Points, in no order, along strands that fork, close into loops and pass close to each other.
Two points are linked if the straight distance between their rows is under 45.7. Some points are linked to none.
(294): [ 13  -3   2 -19  -8  20   2 -18   5  -6  19  11   3  -4 -13   3  15   3
  -2 -10   2 -23 -14   2  -7  20 -19   6 -15 -23  11   1 -10  -5  19  -4
  -8  19 -15   1   2  -9]
(977): [-16 -10 -13 -16 -21   4  -1  12 -22   2 -10  10  -4 -12   9  19  -3  17
   1 -14  11   5  -1 -28 -21 -11   6 -16  -9  15 -11  28  -2   8   9  16
 -15 -14   7 -20   5 -16]
(189): [  3  -7  13   1   3   0   0  16   1  -1   4  -3  -5   5   0   4   2  -1
 -15   8   6  15   1  -3   0   8  -5 -19 -13  11  -5  -6  10   4 -11  -2
  17  -1   4  12   9   4]
(1354): [ -2  -4 -19 -18   3 -16  -2 -26 -17  -5  -5  23  -8   0   2   0  -6  14
   7 -19   8 -23  14  -8  -8  -4  16  11  10  -3   1  17  -8   3  23   0
 -42   4  -5   2 -28 -15]
(132): [  4 -10  -3   9 -16 -16   4  -4  -7  -5 -14  -5  -8 -10   5 -16 -11  12
  12 -17  -6 -12  30   2   6 -25  12  15  -7  -6  -8  -8  -4  -2  10   7
 -25 -25  -3  -1 -19  -2]
(1065): [  2  -9 -11  -2  -2 -16  -3 -12  -5  -8  -4   1  -6  -1   5 -13 -17   7
  20 -20  -3 -18  24  10  10 -21  21  29   5  -4  -5  -9   2   0  15   9
 -20 -20 -13  -2 -17 -11]
(20): [ 16  32  10  24  14   2 -11   6  17   2 -10   0   1  19 -10 -11  14  -8
  -5  19 -17  -3 -12   4   3   2  -4  -1 -10  -5  -2 -14   4   1 -36   1
  14  -7  15   9   3  10]
(1227): [  4  -5  13  11   1  -7   2  -9  12  -2  -8 -16   7   4 -14 -16   4  15
 -14 -10 -12   2  21  14  18 -12   5  10   5  -5  -4 -21  11   2  -8  12
 -21  -7  -2   2  -1  -3]
(820): [  4   8  22  -1  16  -4  -1   0   5  20   3  -3   6  14 -11  -3   7   7
 -22  11  -8  21 -10  17   4  13 -15  -8   3   5   2  -5  18   8 -14  10
  -2  10   2   5   3   5]
(326): [ 13  44   6  28  13   3 -15  -6  18   2  -8  -8   7  17 -15 -18   8 -15
   1  12 -25  -6 -20  14   3  -3  -2   7  -2  -9  -6 -18   0   1 -34   3
  10 -12  11   4   8   0]
(422): [  9  20  -1  -8  -6   9   5 -15   5 -15  24   1   9  -4   3   6  -6  -9
  19   4   0 -13 -16  26   2   0  -5  24   8 -20  15  -2 -15  -9   9 -14
   1   6 -18  -3  12  -4]
(1109): [-15  -7 -24  -9  13   3  -7   5 -20  13   2  17  -4 -17   9  15  -4  12
  16 -13  13  -2   4 -27 -21  -9  12 -10   2  18  -9  30 -18  -5  14   6
 -18  -3   9 -17  -9 -18]
(380): [ 10  16   2 -11 -11  22  -5 -15   8 -21  19   2  12  -8  -6  -2  10 -25
  15   7  -5  -8 -29  25  -9  17 -19  15 -12 -17  14   9 -15 -13   0  -6
   4   9 -17  -3  13  -3]
(198): [ -5 -17   4  -7  -8  -5   0  10 -11   1   3  -1  -7 -11   9   6  -5   8
 -11  -8  10   5  10 -10  -6  -3  -4 -13 -10   6 -13   7   4   9  -1   2
 -11  -8  -3  -4   4 -12]
(679): [  4  -1   0  -3  -5  -9   4 -28   2 -21  -2  -8  17   1 -15 -26 -13  -1
  -5 -25   0 -18  -6  25  12  -6  23  25  19  -6  -1 -13  12   3  26   9
  -2   1 -41   4  -3  -2]
(552): [ -1  -2  13   8 -30  -9  17   5   6   1 -25 -15  10  -7  -7   2  11  15
 -30 -11   0  20  13 -12   4 -12  -6 -24  -4   8  -4   1   8   7  -9  11
 -32  -7   8  -5  12   6]
(417): [  6  19   8  15  19  15   1  -2  27  16  -8   9  13  20   2   3  21  -8
  -2  21 -24   0 -11   1   1 -14  -5  -2  21  -3   1 -15   3   0 -30   2
  10  -1  38   1  -5  13]
(176): [  2   5   5  -7  -7  30 -12  -7   0  -2   7   5   9   7 -10   9  21 -13
   3  22  -5   6 -39  17 -12  26 -20   6 -12  -2  20  24   0  -3  -3  -2
  21  22  -5   4  -1  22]
(789): [-16 -14 -10  -3   8   7 -11  18 -10  -4  -2   1  -8   3   9  14  -2 -14
   8  14   7  10   0  -7   0  13   5 -12   7  12   7  -1  -3  -1   6 -15
  45  14   9   6   3  14]
(657): [  3 -10  18  12 -16  -8   4   8  -1  -3 -13 -22  -1 -12  -9 -16  -2  14
 -27 -14  -1  10   9  -4   2   7  -6 -18 -22   1 -13  -3   8  11   3  13
 -10 -12  -8   8   7  -5]
(966): [  0  -6  -9  10   4   5   8  23   8  15   8   9  -6  -5  20   7 -10  -2
  31   4   0  -6  21 -19   9 -26   6   8   0   4  -5  -2 -16 -12  -6 -16
   7  -8  25  -6  -6  11]
(53): [  7  -2 -13   0   3 -11   5  20 -17  -5 -10  -2 -15 -23   9   1 -17  -1
  21  -5  16  -5   6 -31 -14   2   2 -16 -34   0 -15   7  -9   1  16   5
  11 -20   4   1  16  -3]
(676): [  7  13  12  12  14   6   5   4  22  11   4   4   5  17  -2   0  15  -3
  -2  20 -17   5  -3   7   8 -14  -2   2  14  -1   0 -16   2  -2 -24  -3
   6  -3  26   5   2   6]
(1070): [ -3   2 -14  -7 -22 -17   7   6 -18  -1 -20   5   0 -19  14   5 -11  14
  11 -13   7   8  12 -16 -14 -20   5 -12 -16   4  -8  24 -13  -2  17  14
 -28 -28  11 -14  -8 -12]
(1299): [ -4 -10 -15 -14   1 -16  -9 -15 -18  -6  -6  10  -6  -8   6  -8 -12  12
   6 -20   4 -17  20  -1  -8  -6  14  10   5  -2  -5  14  -4   6  15  10
 -35 -13  -8   0 -26 -20]
(629): [-10  -9  -5  -7   5  13   1   5 -16  14  17  12  -8  -6   6  15   8   1
   2   3  12  -9  -2 -10  -7  13  -9  -3  16   5   5  17 -13   5  16 -18
  15  20  -2  -4   0   2]
(2): [-10  -4 -18 -12  -5  -4  -5   7 -21   2  -7  12   0 -19  12  12  -8  16
  13 -14  12   2   6 -22 -20 -15  10 -12 -12  11 -10  29 -13  -1  11  14
 -23 -19   8 -17  -6 -20]
(57): [-20 -11 -22  -4   9   9  -6   9 -20  19   3  16  -8 -13   8  20  -4   6
  18 -13  14  -3   4 -26 -12  -1   5 -10  16  21  -8  26 -18   0  16  -3
   0   7   9 -16  -1  -9]
(935): [ -7  -5 -10 -13 -34 -14   3   4 -18  -7 -22   2   4 -18  10   2  -8  17
  -4 -18   4   4  15 -10 -12 -16   2 -11  -8   3  -9  16  -4   6   8  15
 -37 -24   2 -12 -12 -15]
(283): [  0  -7 -13 -10   4 -12   2 -10  -1   4   4  14  -3   2  20   7 -16   6
  25  -8   3 -11  28  -1   9 -26  20  28  13   2   0   2  -5  -9   3   1
 -31 -10   2 -11 -21  -5]
(727): [  4  -3 -11  -2  11 -11  -3   5  -9   6   9   3 -13 -15  14  -2 -16   5
  27  -8   3  -9  23  -5   1 -17   3  15 -16  -5 -11   1 -12  -5   7   2
  -9 -19   1  -4  -8 -10]
(1245): [ -9 -14  -7 -10 -25 -13  -5  -1 -17  -9 -17  -3   2 -17   4 -10  -9  17
 -12 -21   2  -4  21   0  -8  -8   6  -6  -2   1  -9   9   3  10   5  15
 -37 -17  -7  -3 -19 -16]
(578): [-12 -19  -3  -2 -19  15  -1  10  -6  -9 -12   1  -6   9  -3  24  -1   7
  -6  -2  11  22  -1 -20  -6  15  12 -30   0  24   2   5  23   6   2   6
  34  -2   6   0  22   9]
(816): [  1  -3  -1  -3   1 -11   1 -13   1  -6  12  -5  -5   1   0 -11 -10   4
   2  -8  -1 -11  12  17  15  -6   3  24   6 -10  -5 -12   1   3  10   5
  -8  -6 -19  -1  -2 -16]
(489): [  3   1  -1  -6  -3  18   7 -10  -3   3  23  19   0  -3   3  17   6  15
  13  -1   3 -19  -3   2   0   1  -6  19  15 -12  13  11 -12  -3  17 -19
  -4  20  -5  -7  -5   2]
(186): [  3  -9  16   1   5  -7  -4   0   5   3   7 -18  -2   2 -10 -21  -1   3
 -24  -4  -5   8   2  10   7  17 -12  -2 -16  -3  -8  -6   9   9   1  17
   2  -4 -16  10   3 -12]
(1242): [  9  11   2  -9  -3   4   7 -16   4  -8  22   2   3   1   0   3   1   2
   5   3   1 -12 -10  21   7   8 -10  20   8 -17  10   2  -6  -2  12  -7
  -5   9 -20  -3   6  -7]
(1315): [ -8 -17  13  -1   2   5  13   0  12  19   7   0  13  10   3  14  12  11
 -17   7   2  13   9   3   4 -13  -6  -6  34  12   7   6  10   2 -10   0
 -16  10  14  -6  -5   4]
(458): [  0  -9 -15 -10  -3 -18  -3 -17  -8  -7  -9  10  -3   5  14  -3 -15   6
  24 -18   3 -16  30   5   8 -23  26  27  11   5   2   3  -3  -2   9  10
 -36 -16  -3  -4 -27  -5]
(276): [ -3  -5  19   3   4   5  -3   9   3  21  -9   2   9  16  -9  14   6   7
 -23   2   3  32 -11   1  -6  12  -5 -31  10  24   2   1  25   7 -18  11
  14  10  12   4   7  16]
(890): [ -7  -9 -10  -7  15   0  -5  23 -13   7  11   9 -12 -10  15   7 -10  -6
  21   4  10  -3  13 -16  -4  -6   0   1  -9   6  -7   1 -10   0   5  -9
  18  -2   4  -4   3   1]
(114): [  0 -20   8   3 -13  -9  -4   5  -8  -3  -5 -20  -3 -18  -3 -21 -10   9
 -19 -15   0  -3  10  -6  -4   8  -4  -7 -23  -6 -15   0   4  12  11  15
  -6 -18 -16   7   0 -16]
(996): [  5  -8   5  13 -17  -5  17  11   8   6  -7  -2  -5  -6   9   3  -2   6
   2  -2   4   1  22 -16   4 -26  -2  -8  -2   4  -4  -3  -8  -5  -7  -8
 -23 -15  16  -6  -2   8]
(212): [ -4 -12 -10   5 -12  13  -2  11  -4 -19 -18   1  -7   7  -3  22  -3   1
   0   5   5  21  -1 -21  -4  17  16 -31  -9  16   5  -7  20  -7  -1  -8
  46  -1   7   6  11  15]
(1221): [ -3  -9  10  -2   2  -9   2 -13   3  -2   1 -10   5   3  -9 -14   0  16
 -20  -9  -3   1  16  19  16   0   2  10   9  -4  -1  -7  14   8  -2  11
 -23   3 -14   2  -4  -9]
(839): [-11 -14  13  -3  -3   9   0   6  -2  13   1   1   2  12  -5  19   6   8
 -25  -2   9  26  -9  -1  -5  13  -3 -28  14  25   1  14  21  11  -9   5
  16  11   5   3  10   6]
(1250): [  0   5  21  -1  12   3  -4   3   0  27  -5   3   7  18  -8   6   8   6
 -22  14  -2  26 -19  12  -5  16 -13 -16  10  13   7   0  23   7 -15   9
  12  17   9   5  -1  18]
(231): [-18  -8 -27 -11  27   9 -15  26 -20  -1  -8   3 -10 -14   8  11 -14 -19
  31   7  14  -5   3 -26  -7  12  12 -14  -2  13   6   0 -13  -2  18  -3
  40  12   0  -6   2   8]
(694): [ 13   7  -2 -17 -11  26  -4 -21  10 -17  24  11  11  -1 -11  11  10   0
  11 -13   1 -22 -16  14  -5  10 -13  16  -8 -23  12  -3 -11 -12  12 -11
  -8  16 -13  -2   4  -4]
(1286): [-18 -24   3  -6 -13   8   8   4   1  15   8   5   6   3   6  19   6  12
 -18  -9   8  12   8  -6  -3 -10  -4 -12  31  21   1  15   8   5  -3  -5
 -15   9   8 -13  -5  -2]
(1041): [ -5  11 -12  11  15  -1 -14   9   9 -18 -11  -4  -9  17  -3  -2   7 -28
   0  34 -12  11 -26  -3  -7  10   7   5 -21   1   5 -11   8 -12 -20 -10
  39  11   8  17  -8  21]
(1091): [  8  10  17  26 -20 -13  19  -2   9   4 -29 -20   7  -6 -15 -10  16  10
 -32 -12  -5  12  17 -16   5  -8  -7 -23   0   1  -3   3   3   4 -10   7
 -29  -8   8  -2  11  12]
(1067): [-13 -18  -6  -7 -11   8  -2  18 -15   1  -3   7  -8  -7  10  19  -6   7
   3  -8  16   7   2 -24 -12   0   5 -19  -4  19 -11  12   5   9   7   2
  13  -6   6  -9  16  -2]
(882): [  1 -11  -8 -17   9  -6   0 -10 -13   8  14   7 -12 -12   1  -3  -1   2
  -6  -6  11 -21  -1 -14 -12  13  -8   1  -3 -11  -4  10 -10   6  17  -1
 -14   6 -18  -1  -4 -21]
(1256): [-15  -3  -8  -6  12   5  -7  14  -6  -8   3   1  -7   5   9   5   4 -24
  11  30  -3   7 -11   1  -2   9   0   6  -1   1  11   1  -7  -3   6 -16
  45  18   4   6   0  15]
(1080): [ -4  -7 -16 -14   3  -7   4 -18 -12   5   5  27  -5  -2  10  11  -5  14
  12 -14  10 -15  16 -10  -7 -13  12  13  19   1   3  19  -8  -3  17  -8
 -36   9   0  -9 -27  -9]
(851): [  9   4   9  23 -21 -12  21   6  10   1 -20 -11  -6  -6  -3  -7   6   5
 -16  -5   2   1  19 -18   7 -18  -4 -16  -2   0  -5  -1  -7   0  -7  -4
 -24 -14  10  -3   6   9]
(735): [ -9 -15  10  -4 -19  -1   9   2   6   5 -10  -9  15  -3  -2   7   7  15
 -28  -9   2  18  19  -2   3 -17  -3 -16   9  11   0   1  14   5 -14   9
 -39  -1   7  -8  -1   2]
(178): [  7 -15   0 -16   2  -6  -2 -10  -4   4   9  -8  -9 -10  -4 -25   1 -12
 -14  -6   5 -18  -5  -3  -6  29 -14   8 -10 -16  -5   6  -6   4  17  14
   3   1 -30   3   3 -29]
(553): [  8   0  12   7   5   1  -5  13   3  -4  -9  -3  -3  14  -7   5   0  -3
 -20  10   2  23  -9  -5  -6  19  -1 -28 -21  13  -1 -10  18   1 -16   3
  25   0   4  18   6  13]
(838): [  2  11  17   2  12  -7  -3 -18   5   9  -1 -16  16   9 -25 -26   0  11
 -22  -7 -12  11 -11  27  15  17 -12   9   5  -8   0 -10  19   1   3  25
 -11   7 -19   1   2  -1]
(232): [ 15  19  12  17  11   1   2  -7  23   3  -1  -7   9  16 -11  -8  11   2
  -1   5 -20  -3   4  11  15 -15   1   9   9 -10  -3 -24  -1  -2 -25   2
  -4 -10  17   0   4  -2]
(1095): [  9  15 -12  26   5   2  -4  20   3 -31 -18  -3 -14   2   4   3   5 -12
   3  25  -1  -2 -10 -17   0  10  16 -13 -13  -3  16  -3   2 -22 -25 -20
  45   0   7  10  -8  26]
(617): [ -6  -9  -2   2   6   4   2  24   1   8  12   9  -8  -2  15   7  -4  -5
  18   9   3   0  14 -10   5 -14   1   3   2   6  -4  -4  -8  -4  -4 -16
  19  -1  16  -1   0   7]
(352): [ -1 -19 -10  -7  -1 -14 -12  -9 -15  -3  -4  -7  -5 -18  -3 -25 -15   9
   0 -18   0 -20  14  -3 -11  -2   6  11 -10 -11 -11   5   0   5  21  17
 -15 -21 -23   3 -16 -23]
(5): [ -1  24  -8  11   8   1  -4  13  14 -14  13   0  -7   9   2  -9   1 -27
  20  24 -16  -7 -13   5  11 -12   6  15 -12  -8  -2 -15 -13  -8 -20 -20
  27  -5  12  12   7   1]
(1004): [  8   8  13  11   9  -8   0 -20  16  -3  -7 -16  16  11 -18 -17   4  10
  -8  -9 -16   2  10  21  20 -12  10  15  15  -7  -3 -29  10  -1  -7  12
 -13  -4  -1  -1   3  -4]
(507): [  5  10   7   4   4  -9   4 -18  12  -5   8 -12   8   9  -9 -13  -4   3
  -2  -5  -9   0   1  30  18  -6   5  21  14 -11  -1 -23   4   0   4   6
  -5  -2 -14   0   5  -9]
(21): [ 17   9  -2 -14 -13  19  -6 -27  10 -25  16   9  17   2 -10  14  -2   2
  12 -26   7 -28 -14  19   1   4   1  20  -1 -22  11  -9 -11 -10  15 -12
 -15  13 -16   2   1  -4]
(546): [  1 -11  13  -7   6  -5  -1   7  -2   2  13  -6  -7   2   1  -4   0  -1
 -20   4   3   9   1   2   1  15 -11  -9 -11   4  -6   0   7  10  -4   4
   6   1  -9   7   6  -9]
(597): [  9  43   9  11   5  -3  -7 -19  12   9  -8 -13  18  10 -14 -17  -6 -23
   7  17 -18  15 -42  34  -8   8 -15  10   2 -12   0 -20   8   1  -9   4
  -4   6   0   4  11   7]
(993): [-14 -21  10  -4 -21   6   8   8   3   9  -3  -3  10   1   1  18   8  15
 -24  -9   6  21  10  -8  -2 -15  -4 -20  15  20  -3  10  14   7 -12   5
 -22   1   9 -10   4   1]
(1020): [  8  24  15   7  15  -5 -15   2   6  15 -11  -7   1  25 -15 -17   4 -10
 -16  14 -14  17 -23   9  -1  23 -14  -6 -21   1  -2 -18  17   3 -19  15
  10   5   1  11   2  13]
(647): [  5  -9   8  12  -4   4  13  13  15   9   3   0   0   2  10   6   3   3
   2   6  -1   1  20 -12   9 -25  -1  -2   5   2  -2 -10  -5  -7 -15 -11
  -9 -11  22  -3  -1   8]
(533): [  2   1 -14  17   3   8 -11  15   2 -26 -18  -5 -10   5   0   9   4 -11
   0  18  -2  12  -9 -17  -4  14  16 -20 -12   5  12 -11   8 -20 -17 -18
  50   4  10  11  -9  24]
(650): [ -1  -7 -16  -9  12 -15  -9  -7 -17   2   4   7  -9 -15  10  -4 -15   9
  18 -13   6 -14  20  -4  -7 -11  10  13  -9  -5  -8  13 -11  -1  14   9
 -25 -18  -6  -3 -17 -20]
(773): [  5  14  21   0  16  -8  -3 -12   6  17   0  -9  11  14 -17 -13   4  12
 -20   4 -12  16 -10  23  10  14 -15   3   5  -4   2 -10  18   5  -9  19
 -12  10  -4   1   4   3]
(102): [  2 -12   7  -8   2  -6  -2  -9   3   0  12 -15  -1  -4  -7 -30  -2  -5
 -18  -7  -4  -7  -2  10   3  19 -12  10 -11 -12  -6  -1   4   4  14  17
   6  -4 -30   4   1 -22]
(651): [  9  -4   5 -14  -3   3   7 -18  -1   0  18   5  -2  -3  -8  -1   9  10
 -16  -7   5 -16  -8   4  -1  20 -16   2  -2 -16   7  10  -2   6  16  -4
 -13  18 -20   3  -1 -10]
(1322): [ -2   4  -1  -5  -8  32 -14  -7   4 -15   9   5  13  -1  -7   9  19 -26
  18  24 -11   0 -39  19 -12  17 -16  14 -13  -4  19  21  -9  -7  -2  -9
  20  19  -5   0   6  16]
(1228): [ 10  10  -1  14   2   4  11  11  18   4  11   4  -8   2  11  -2  -2  -4
  22   7  -9 -14  15  -6  22 -28   8  17   1  -9  -1 -17 -13 -11 -18 -14
   1 -16  19  -1   0   3]
(670): [-23 -10 -24  -5  17   7 -17  22 -17  -4 -12   0  -9  -5  12  15  -9 -18
  26  10  10   0   4 -15   1  15  10 -10   9  10  14  -1 -15   0  15 -14
  47  20   7  -5   1  11]
(886): [  3 -13  -1  -4  -3  -8  -2  15 -15  -2  -1  -4 -12 -17  10   2 -13   2
   3  -7  12  -2  10 -18 -10   0  -3 -12 -25   2 -15   4  -4   7   8   4
   1 -16  -1   0  10 -10]
(1076): [  2  -7  -9   2  -1   8  -6  15  -5 -24 -12  -2 -10   1   0  10  -4 -12
  -3  11   5  15  -2 -19  -6  19  12 -25 -20   9   4 -11  12 -11  -4 -12
  47   1   2  10   6  15]
(981): [  5  35  12   7  12  -4 -10  -9  10  17  -7  -6   9  21 -15 -17   2 -15
  -4  20 -18  15 -34  21  -2  14 -16   7  -9  -6  -3 -18  13   4 -14   9
   3   7   1   4   7   9]
(282): [  4  -6  -3   9 -21 -17  11   2  -7  -1 -15  -4  -8 -15   9  -8 -11  11
   7 -14   1  -3  25  -6   1 -22   4   0 -12  -4 -10   1  -9  -2   8   3
 -27 -25   5  -4 -13  -3]
(257): [  1  -3  -4  -2  -2 -12   2 -21   1 -14   5  -8   3   1  -6 -20 -15   1
   4 -18  -2 -18   6  21  13  -9  14  28  12 -10  -5 -15   6   2  22   7
  -4  -8 -32   1  -5 -13]
(110): [ 15  40   8  17  17   1  -4 -17  22   5  -6  -7  15  17 -12 -11   6 -10
   2   6 -27  -1 -15  18   5  -9   1   9  15 -13  -5 -27   2   0 -28   4
   0  -7  20  -2   6  -4]
(196): [ -8 -14  -8 -16   3   1   2  -4 -18  12  11  12 -10 -13   0  11   2   6
 -11 -12  15 -12  -7 -24 -19  10  -3 -14   4   4  -7  16  -8   8  18  -8
 -10  11  -8  -6  -1 -16]
(950): [  4   4 -16   4  -4 -15  10  16 -14   0 -14   4 -11 -23  13   5 -14   6
  25  -9  12   3  10 -27 -14 -14   6 -13 -27   4 -16  17 -15  -2  17   4
  -6 -22  13  -8   7  -3]
(473): [  7   6 -10   7   5  -1  10  13  12  11  14   8  -7  -3  17   2 -13  -3
  37   0  -7 -14  21 -10  17 -30  11  23  -2  -6  -4 -11 -15 -14  -9 -13
   0 -15  18  -5  -8   3]
(418): [  7 -10  -7 -21   9  -4   0  -7 -11   9   9   2 -13 -16  -2 -14   4 -14
  -3  -2  13 -26  -9 -15 -13  26 -13   3 -10 -16  -1   8 -16   0  19   8
  -1   4 -24   1   5 -25]
(1131): [ -4 -10  21  -4  -1  -5   3   5   0   9  -2  -9   7   0  -8   5   6  16
 -33  -9   2  25   3   3   4   6  -8 -23   0  13  -5   5  20  12 -15  13
 -17   5  -1   2   7  -4]
(1323): [  3  -1   6  -9  -1  22  -4  -5  -6   4   9   5   2   6  -7  10  20  -8
 -10  16   3   7 -28   9 -10  32 -18  -6  -3   1  19  23   0   2   7  -6
  26  25  -6   7  -1  18]
(342): [  6  29   1   7   1  -5   4 -14  13 -11  16 -15   7   1  -3 -10  -9 -28
  16  13 -13   4 -22  36   4  -5  -3  20   6 -14   4 -20 -11  -9   0 -12
   8  -2  -6   7  13  -6]
(1064): [ -9 -18   5 -13  -8  -2   3   2  -9   4   7   1  -1  -6   3   9   1  14
 -26 -12   8   5   3  -6  -6   4  -3 -16   4   9  -8  14  10  14  -3   0
 -19   5  -7  -5   0 -16]
(111): [-13  -9 -17 -13  23   6  -8  21 -21   7   7  10 -10 -13   9   9  -9 -12
  22   5  15  -7   3 -23  -8   6   3  -7  -2  10  -2   7 -15   2  15  -4
  27   7  -1  -4   4   2]
(306): [  6  -2   5  22  -3   9  12  21  19   6  -1   4  -1   4   8   7   9  -3
   5  11   0  -3  10 -19   8 -18   1 -11   8   6   3  -4  -7 -10 -18 -15
  10 -10  30   3   2  18]
(566): [ -1  -7 -12 -10   3  -5   9 -16  -2   8  10  23   0   4  18  15 -10   9
  23  -5   7 -16  18  -4   6 -20  17  28  28   1   9  12  -8  -8  12  -8
 -28   8   1 -13 -22  -1]
(642): [  6  33   8  17  19  12 -13  -2  19  20 -21  11  10  23   0  -3  19 -11
  -7  23 -24   1 -25   2  -7  -2  -3  -3   8  -5  -2 -15  15   7 -36   2
  15   5  32   0  -4  18]
(984): [  6  -3  23  11  -8  -8   3  10   2   2 -14 -15   2  -3 -12  -3   4  14
 -28 -10   0  22   3  -5   3  10  -7 -28 -18   9  -8  -3  15   9 -12  15
 -10  -6   1   9  14   2]
(406): [  3   5  -6  28   0  10   5  27  17  -6  -8   6  -6   3  13   4   9  -9
  14  18   1 -10   5 -22  11 -11   9 -12   8   4   9  -1 -10 -14 -21 -20
  32  -5  30   6  -3  25]
(1190): [  4  -4 -11   2   4 -13   1  10 -12   5  -3   6 -11 -20  15   4 -15   7
  25 -10   7  -1  21 -16  -7 -20   5   0 -22   0 -13  11 -14  -6   9   3
 -14 -23   8  -7  -6  -6]
(433): [ -5 -11  14 -11  -1  -6   5  -8  -3  10   8  -4   4  -2  -7   1   5  18
 -35 -11   4  10  -2   5   3  15  -9 -16   8   6   0  13  18  13  -5   5
 -21  16 -11   2  -2 -10]
(1138): [ -3  24  -6   1   5  -5   2   2  10  -9  20  -4  -3   4   3  -8  -6 -27
  21  19 -14   0 -14  18   9 -10   0  21  -5 -11  -1 -17 -13  -8  -5 -19
  19  -2   0   6  13  -5]
(443): [ 11  38   6  14   4  -3   1 -22  15  -5   3 -18  19   1  -8 -12  -9 -22
  13  13 -16  10 -31  44  -6  -2  -5  14  11 -15   6 -22  -4  -8  -5  -3
  -4   1   0   6  11   2]
(1137): [ -2  -3   7  -3   1 -10   4 -26   4  -9  -8  -9  15   8 -14 -17   1  15
 -15 -14  -3  -4   8  27  23   0  12  17  22  -5   2 -10  16   7   5  14
 -23   9 -20   3  -2   0]
(372): [-23 -17 -15  -3   1  12 -11  16 -15   8  -1   5  -7   0  11  22  -3  -4
  12  -1  15   5   5 -14  -1  13   4 -16  18  21   2   9  -6   6  10 -11
  33  12  10  -5   9   6]
(277): [  4   5   7   0  -3  -7   4 -31   5 -17  -5 -11  23   5 -20 -23  -4   7
 -12 -20   1 -10  -8  31  20   2  16  20  23  -7   4 -10  13   3  18  14
 -11   9 -33   5   2   3]
(51): [  1  -4   8  -8   0  -7   5 -18   2  -2  11  -3   2   3  -7  -9   3  14
 -20  -7   3  -5   1  17  12  13  -8   9   8 -11   3   4  10   9   8   3
 -19  12 -23   2  -3 -11]
(1309): [ -2 -14  13   7   3   6  10  10  16  15   5   0   8   8   5   9   9   5
  -9  10  -2  12  14  -4   6 -19  -5  -7  19  10   1  -6   5  -2 -15  -4
  -7  -2  22  -2   0   7]
(697): [-19 -14 -13  -4   5  11  -4  10 -19  19   8  13  -9  -7   8  19   0   2
  11  -5  15  -6   2 -18  -8   9  -2  -9  22  16   0  19 -15   5  17 -13
  15  17   6 -10   2  -1]
(609): [ -6   5  -3  -8   0  15  -6  -1  -3 -18   3   3   4  -2   0   1  15 -37
  18  33  -7   4 -32  12  -8  15 -11  16 -14  -6  20  17 -10  -6   6 -10
  31  20  -9   0   9  16]
(61): [  8  18   9  -1   2  -5   5 -18  11  -7  15 -10  10   7  -9 -10  -3  -1
  -2   3  -5   1 -13  35  12   6  -6  19   9 -15   6 -10   1  -2   7   3
  -4   4 -19   1   8  -7]
(10): [ 16  18   1  -5 -10  11  -1 -23   8 -27  17  -2  17  -2   0   9 -11  -7
  17 -16   8 -22 -16  32   2   2   4  23  12 -21  15  -8 -16 -13   9 -13
  -9   7 -20   0   4  -1]
(285): [  4  21   6  18  17   6 -11   9  14   8 -14   6   2  23  -4   0  15  -9
  -7  27 -14   8 -19   2  -6   3   0  -5  -3   3   1 -14  11  -2 -31  -3
  24   5  23  11  -4  18]
(620): [ -8   3  -8  -6   9   2  -6   3  -1 -17  -3   0  -2   8   2   0   9 -36
   8  38  -7  14 -28   7  -7  14  -4  14 -15  -3  13   5  -1  -7   3 -10
  40  21  -2   8   3  19]
(765): [ -3 -16   1  -1 -12 -10   3 -14   2 -10 -17  -7   6   5  -1 -14  -2  11
  -2 -14  -3  -9  32  11  15 -21  18  17  13   0   1 -16   9   5  -2  12
 -35  -9  -5  -1 -14   3]
(746): [  4  10 -10 -15   5  -4   0 -12  -3  -5  17  -1  -8 -12   2 -16  -4 -27
  20   0   2 -20  -9   9   0  12 -12  25  -7 -22   1  -3 -21  -8  20   4
  13  -3 -28  -5  12 -21]
(1040): [ -4  -6   5  -7   1  16  -1   2  -9   8  15   6  -3   2  -2  12  15  -2
  -7  10   7   1 -14   4  -7  22 -14  -7  10   4  12  19  -5   6  11 -13
  24  23  -4   4   2  11]
(327): [ -7 -16   0 -10 -14   4  14 -13  -9   9   8  16   0  -3  -3  16  10  23
 -18 -17  10  -7   3  -7 -10   3  -5  -7  20   1   5  18   5   7  16 -17
 -28  26   0  -5 -14  -6]
(172): [-14 -19   6  -8 -10  11   0   9  -7   1   1   1  -3   7  -1  20   2   6
 -20  -5  12  20  -6 -13  -8  13   3 -29   3  25  -3  13  20  13  -2   4
  20   5   0   0  18  -1]
(1015): [  3  17  -5  12   7   3   3  17  14  -4  15   3 -10   4   7  -5  -1 -14
  23  15 -12 -12   2  -2  18 -19   7  16  -7  -8  -3 -15 -14  -8 -19 -19
  19 -10  17   7   4   1]
(681): [ 10  12  14   5  14  -2 -12   7   2   7 -13  -5  -1  22 -12  -7   1  -8
 -21  12  -3  22 -18   1  -5  27  -9 -20 -26   9  -1 -14  20   2 -21  14
  18   3   2  17   2  16]
(1036): [  5  14  -9  31   5   7  -2  25  11 -21 -14   3 -10   2  11   1  11 -12
  12  24  -1  -9  -5 -19   7  -3  14  -9   0  -1  16  -1  -6 -16 -27 -20
  41  -2  21   8  -7  26]
(672): [  1  -2  -4   8 -26 -14  19  10  -2   3 -15  -1  -7 -13  12   2  -8   7
   5 -10   7   5  18 -19  -2 -25  -2 -10 -10   3 -10   6 -10  -3   5  -2
 -26 -20  12 -10  -2   4]

A fork is a point with three links, a tip a point with one. Leave the first point through the second and follow the links. Name the first fork or tip that comes.
(886); (198) => (114)
(727); (650) => (996)
(306); (406) => (838)
(1015); (5) => (196)
(1221); (51) => (507)
(1020); (981) => (789)

How many points has the smallest loop of links through each point below? Write - if it is on no loop.
(735) => 10
(257) => 9
(232) => 8
(176) => 11
(10) => 13
(1036) => -

Name the points in between on the shortest way along the links from the first point to the second, in order.
(114); (950) => (657) > (984) > (1131) > (433) > (1064) > (198) > (886) > (53)
(1109); (342) => (57) > (697) > (372) > (789) > (670) > (231) > (111) > (890) > (617) > (966) > (473) > (1228) > (1015) > (5) > (1138)
(882); (1228) => (418) > (178) > (102) > (186) > (546) > (189) > (553) > (681) > (1020) > (981) > (597) > (443) > (342) > (1138) > (5) > (1015)
(277); (21) => (1137) > (1221) > (51) > (651) > (294) > (694)
(422); (1137) => (1242) > (61) > (507) > (1004) > (1227) > (1221)
